Points, in no order, along strands that fork and pass close to each other.
In the rows, 128 means zero.
Points whose rows are less than 108 apart are linked; no others are. Some points are linked to none.
<240>: [129 150 183 132 141 125  83 123 138 137 155 152 122 197 146  77  78 144
 151 131 124 119 118 136  63]
<875>: [118 118 121 151 156 150 133 115 171 123  76 104 102  88 153 167 133 131
 187 120 135 166 152 116 149]
<474>: [110 168 147 148 100 136 104 211  85 145 133 172  80 167 106 116 131  97
 134 109 108 130  85 139 109]
<795>: [110 133 149 127 150 165 155 161 132 140  98 104 162 126 156 109 135 107
 120 115 161 180 139 127 143]
<761>: [146 134 143  86 139 157 139 116 144 107 175 148 104 145 129  95 125 160
  87 160 137 109 140 145  83]
<866>: [129  79 118 156 115  97 123  68 143  96 148 126 163 145  89 184 178 110
 104 149 122  74  76 145 118]
<115>: [133 144 155 155 114  81  88 125  92  84 133 144 188 197 118 137 129  93
 161  81 145 117  97 158 122]
<302>: [154 117 126 153 110 128 169 179 117 126 130 160 122 169  88 177 134  96
 119 117 118 143  49 147 102]
<275>: [ 96 177 146  83 126 115  89 131 120 140  85  77 154 120 163 104 130 133
 156 104 172 130 162 137 141]
<1018>: [109  90 112 163  93  91 150 110  98  93 129 135 201 157  97 201 140  90
 123  83 109 106  62 139 142]
<612>: [179  88 136 147 113 134 141 112 139 128 178 154 103 146 118  98 116 139
 144 127  86 136 136 120 147]
<695>: [104 158 112  86 146 136 111 129 141 140 138 127  88 125 135 145 123 146
  94 183 143  56 105 154  64]
<704>: [ 95 169 140  98 148 169 150 147 130 142 111 103 146 113 170  98 141 124
  99 109 167 161 146 141 139]
<921>: [132 162 156  82 100  93  75 182 106 131 145 173  86 182 128 131 107 165
 167 135 120  96 113 127 129]
<533>: [131 111 165 184 131 109  76 105 104 171 101 110 145 145 148  86 115  89
 195  90 140 139 165 109 158]
<112>: [165 111 156 172 174 103 146 164 177 122  87 134 163 197  92 129 108  76
 124 122 158 152  97 132  85]
<882>: [104 157 102 101  86 113 105 182  93 186 134 145  73  79 113 102 143 122
  72 154  96  81 138 118 162]
<244>: [103 153  96 116 155 144  90 126 140 154  82  95  66  42 158 132 129 106
 127 126 146  91 167 126 137]
<274>: [139 111 133  86 162 135 101 130 163 113 133 113  55 117 135 153 112 166
 168 174 126 106 142 113  87]
<729>: [132 133 109  98 165 145 123 174 128 147  71 135  61  60 116 114 140  85
  88 131 171 135 183  83 118]
<62>: [104  81 106 150 102  80 139  70 113  82 130 120 205 144  94 194 157 105
 102 110 116  93  74 131 145]
<208>: [120 144 113 108 186 133 100 160 141 157  72 106  70  60 122 121 128  77
  91 137 177  98 165 111 101]
<218>: [143 108 159 156 120 104 131 123  96  86 116 132 232 184 118 106 135  98
 109  63 156 144 134 136 153]
<606>: [110 159 130 147  73 124 130 210  95 158 159 167  97 157 125 125 111 133
 145 120  75 140  90 137 162]
<10>: [139  95 134 136 151 155 191 111 156  84 124  83 169 136 146 146 137 145
 154 109 140 182 130 133 151]
<776>: [168  64 119 132 110  90 137  67 142 105 175 148 145 150  86 172 151 127
 112 158 101  96  90 142 125]
<147>: [125 114 150 118 168 118 127 143 163 123  98 107 149 119 108 155 146  99
 115 149 173 120 123 128 102]
<744>: [116 170 139  63  93 126 106 209  95 164 123 151  54 107 130  92 123 149
  94 160 116  86 151 113 140]
<198>: [108 121  60 152 121 142 159  70 144 128 176 101 118  57 121 155 147 145
 121 177  92 107 117 137 130]
<880>: [126 124 140  89 122  94  96 123 116 119 107  98 160 131 149 120 149 140
 173 105 156 144 166 118 178]
<41>: [121 115  96 156 108 144 151 126 119 162 188 140 105  88 101 118 145 124
  82 170  89 109 116 127 138]
<1017>: [ 87 117  71 125  80 108 165  92  82 130 187 130 173  59 114 161 138 144
  83 168  90 120 100 133 168]
<232>: [112 159 119 100  92 115 127 101  86 114 153 144 184 127 137 102 141 128
  77  97 129 124 137 160 155]
<567>: [105 164  73 130 135 171 141  72 151 121 169 107  58  57 155 108 115 181
 112 170  74  95 133 131  91]
<469>: [108 159 139 161  84 143 122 138 105 157 174 152 136 158 135 110 107 134
 137 118  78 128 109 155 150]
<73>: [156 125 150 147 139 122 148 166 147 107 141 158 102 183  85 165 125  96
 142 139 128 131  58 153  70]
<144>: [103 144  84 131 116 129  99  73 160 137  74 123  79  56 138 175 136 156
 164 140 123 115 177 109 158]
<191>: [102 154 108 127 127 152  88 102 148 149 102 101  65  70 154 136 118 141
 163 128 114 111 163 117 127]
<712>: [102 161 130 107 144 182 107  97 157 130 111  79  82 103 174  96  91 175
 143 138 123 119 137 133  66]
<800>: [125 155 149 146 160 124  72  97 140 136  82 112 112 128 178  73  84 147
 193  90 147 158 174  86 103]
<627>: [132 117 123 144 171 143 114 146 172 122  62 130  92  80 136 161 141 104
 144 125 169 150 188  90 137]
<9>: [155 105 146 121 153 132 170 196 139 140  82 111 148 150 111 134 140 104
 126 119 170 183 130 117 133]
<1016>: [124 133 160 183 146 134  90 100 124 158 105 109 127 142 172  63  95 112
 188  84 136 165 164 109 130]
<460>: [144 125 170 125 156 134  78 115 156 140 132 123  88 166 157  87  73 151
 167 142 118 138 142 114  62]
<373>: [117 141 164 135 144 157  93 101 170 155 115  96  97 141 146 105  95 146
 167 143 118 123 115 141  69]
<527>: [131 137 107 137 127 119  96  31 145  90  88 105 146  83 132 133 150 137
 162 100 140 126 182 124 156]
<503>: [150  77 102 104  86  93 186 156  76 121 113 150 184 134  95 161 139 121
  85  88 109 162 106  90 178]
<36>: [133 102 113  94  94 110 162 196  91 153  98 134 152 127 126 162 147 128
 123 107 124 162 111  99 186]
<442>: [113 116 114  78 103  96 123 120  98 105 117 106 173  94 148 141 167 126
 117 109 151 138 162 118 193]
<842>: [109 140  69 135 123 164 164  89 155 121 188 114  77  56 132 137 135 174
 118 179  84 108 133 132 120]
<655>: [167 115 172 152 127 106 114 132 116 148 138 156 143 190 131  93 102 114
 164 114 125 140 128 119 133]
<210>: [115 125 131 133 163 177 193 138 158 105 115  78 158 127 169 129 147 155
 144 116 148 196 135 135 139]
<247>: [102 156 103 135 133 186 123  80 170 132 133  92  57  80 171  98  95 175
 123 145  97 117 128 125  73]
<479>: [ 89 187 153 101 116 110  79 156  93 125 119 141 124 157 138 140 135 120
 155 114 147 114 109 158 113]
<1031>: [158 108 144 106 124  97 155 204 117 149  79 126 145 158 134 144 130 112
 157 109 156 169 123 102 159]
<214>: [163 112 138 104 121 152 144 118 139 116 199 168 103 150 122  97 123 172
 110 152  92 127 130 132 123]
<298>: [ 99 141 110 144 100 143 175 175 126 159 143 125 137 138 134 180 122 137
 141 133 105 155  76 151 166]
<256>: [122 135 147  94  86  92  70 171 101 164 142 164  85 147 118 137 127 140
 149 147 107  88 120 116 151]
<653>: [151 104 166 149 138  72  65 130 104 139 104 114 177 156 128  98 123  83
 167  89 160 121 162 110 160]
<97>: [144  89 112 173 124 154 159  93 137 141 193 142 118 108 102 122 141 119
  92 164  92 121 119 128 109]
<262>: [108 175 145 130 162 153 111  56 155 128 133 105 137 147 129 100 107 133
 106 146 139  79  98 188  45]
<71>: [104 145 111 163  85 148 152 124  92 135 183 152 184 146 120 142 107 137
 120 116  83 146  82 175 144]
<352>: [156  90 108 149 137 183 199 117 122 118 157 149 139 115 105  93 148 119
  66 129 119 175 143 120 126]
<415>: [103 119  91 106  81 108 162 120  87 124 162 133 182  89 126 161 148 135
  80 131 109 136 119 128 179]
<50>: [121 108 115 155 104 115 165 145 104 109 127 143 156 151 100 195 148 105
 118  99 107 133  45 143 125]
<65>: [176  91 166 170 121  70  97 142 113 156 108 139 162 185 115 129 106  79
 176  98 136 126 128 118 154]
<379>: [153  86  96 158  91 140 168 145  93 133 168 159 103  88  88  91 136 120
  87 140  81 165 152  95 168]
<853>: [109 174 140  68 151 135 105 135 114 130 102  91 147 109 175  78 128 136
 118 107 171 134 178 135 142]
<167>: [168 101 169 149 149  81 103 114 119  89 113 113 202 188 118  85 119 106
 154  89 169 149 156 119 152]
<681>: [110 120 104 148  94 142 155 112  95 139 170 115 190 110 128 140 123 137
 115 117 102 147 120 151 175]
<5>: [161 135 162 127 162  99 133 168 169  96 113 142 146 191  79 148 124 103
 130 131 159 137  93 144  81]
<520>: [110  92  60 161 111 134 175  83 126 136 180 113 154  55 107 174 153 119
 105 178  94 110 108 128 138]
<212>: [163  89 150 161 173 130 173 169 152 129  74 122 168 169  86 115 126  83
 102 121 164 185 125 123 104]
<306>: [143 138 123 106 169 141 121 146 154 108  68 153  74  70 134 132 127 122
 110 133 165 147 211  79 122]
<347>: [ 94 141  94 126  89 119 127 161 109 184 151 141  81  85 114 133 145 121
  85 167  97  81 107 128 139]
<865>: [132  63  95 128 118 105 154  72 138  43 121  87 170  99 120 181 168 138
 129 109 136 142 143 115 176]
<162>: [144 153 169  72 118 121 107 161 110 121 148 169 117 165 134 102 116 161
 138 137 136 127 133 131 120]
<804>: [149 157 166 106 137 111 156 214 107 144 103 140 146 184 148 119 114 135
 163 100 165 187 119 111 152]
<229>: [158 125 127 133 161 140 155 112 182 103  91 130  84 122 165 143 112 167
 205 127 127 183 149  97 143]
<66>: [120 151 133 111 136 145 130  76 148 107 160 137 136 151 120 126 138 156
  99 147 129  92 113 175  86]
<500>: [151  78 120 174 128 162 185 142 103 142 153 143 170 134 110  89 127 101
  92  96 105 179 139 110 153]
<889>: [108 176 148  77 116 134  81 205 108 159 115 154  66 141 142 102  99 137
  95 146 128  85 142 120 103]
<743>: [116 149 104 145 165 139 109  53 133 144 147 109 132 110 126 103 127 111
  83 143 128  40 109 176  78]
<449>: [161  77 106 143 118 129 148  68 135 112 206 149 121 130  94 136 149 135
  99 163  85 102 110 135 117]
<241>: [146 156 188 145 139 118  91 143 116 130 147 189 131 206 134  79  91 126
 139 114 127 130 111 138  94]
<131>: [103 174  93 123 167 157 138 104 137 152 150 122 103 105 136 117 125 136
  80 170 129  30  83 173  69]
<926>: [130 150 100 130 116 125  88  33 164 101  78 114 109  72 122 175 145 168
 172 136 122 100 174 103 146]
<495>: [156 114 132 103 155 128 119 125 174 106 110 122  67 126 149 157 106 163
 196 144 133 145 152  94 115]
<771>: [149  88 139 177 116 143 162 127  98 134 125 132 215 150 114 106 126 100
  96  75 131 157 133 129 155]
<821>: [142 145 164  99 138 134 154 168 128 128 134 135 136 181 159 103 113 168
 158 128 144 168 122 129 146]
<786>: [125 111  96 137 134 122 125  50 150  71 111 105 147  82 130 153 164 128
 135 121 141 130 169 129 147]
<852>: [122 131 134  84 173 143 108 157 169 133 131 111  73 125 135 159 118 143
 129 185 151  99 131 129  64]
<1019>: [112 168 143 130 111 132  97 197  98 172 121 176  78 150 108 102 121 100
  94 130 122 101 117 128  98]
<1032>: [108  98 123  87 117  96 136  99 128  61 107  81 196 124 132 157 166 145
 124 113 166 137 136 125 175]

Follow the links from the first point to the second, and from the first to the third. Name the last point that the two ways share.
<442> / <821> / <5> -> <9>
<5> / <503> / <921> -> <1031>
<112> / <821> / <1032> -> <9>
<800> / <771> / <712> -> <653>
<10> / <503> / <442> -> <795>

A fork is a point with three links, a tip a point with one. Leave the first point through the second and follow the links. Name the first fork or tip that comes.
<1032> / <442> -> <795>
<62> / <1018> -> <9>
<229> / <495> -> <612>
<352> / <500> -> <653>
<256> / <921> -> <1031>
<1031> / <804> -> <256>
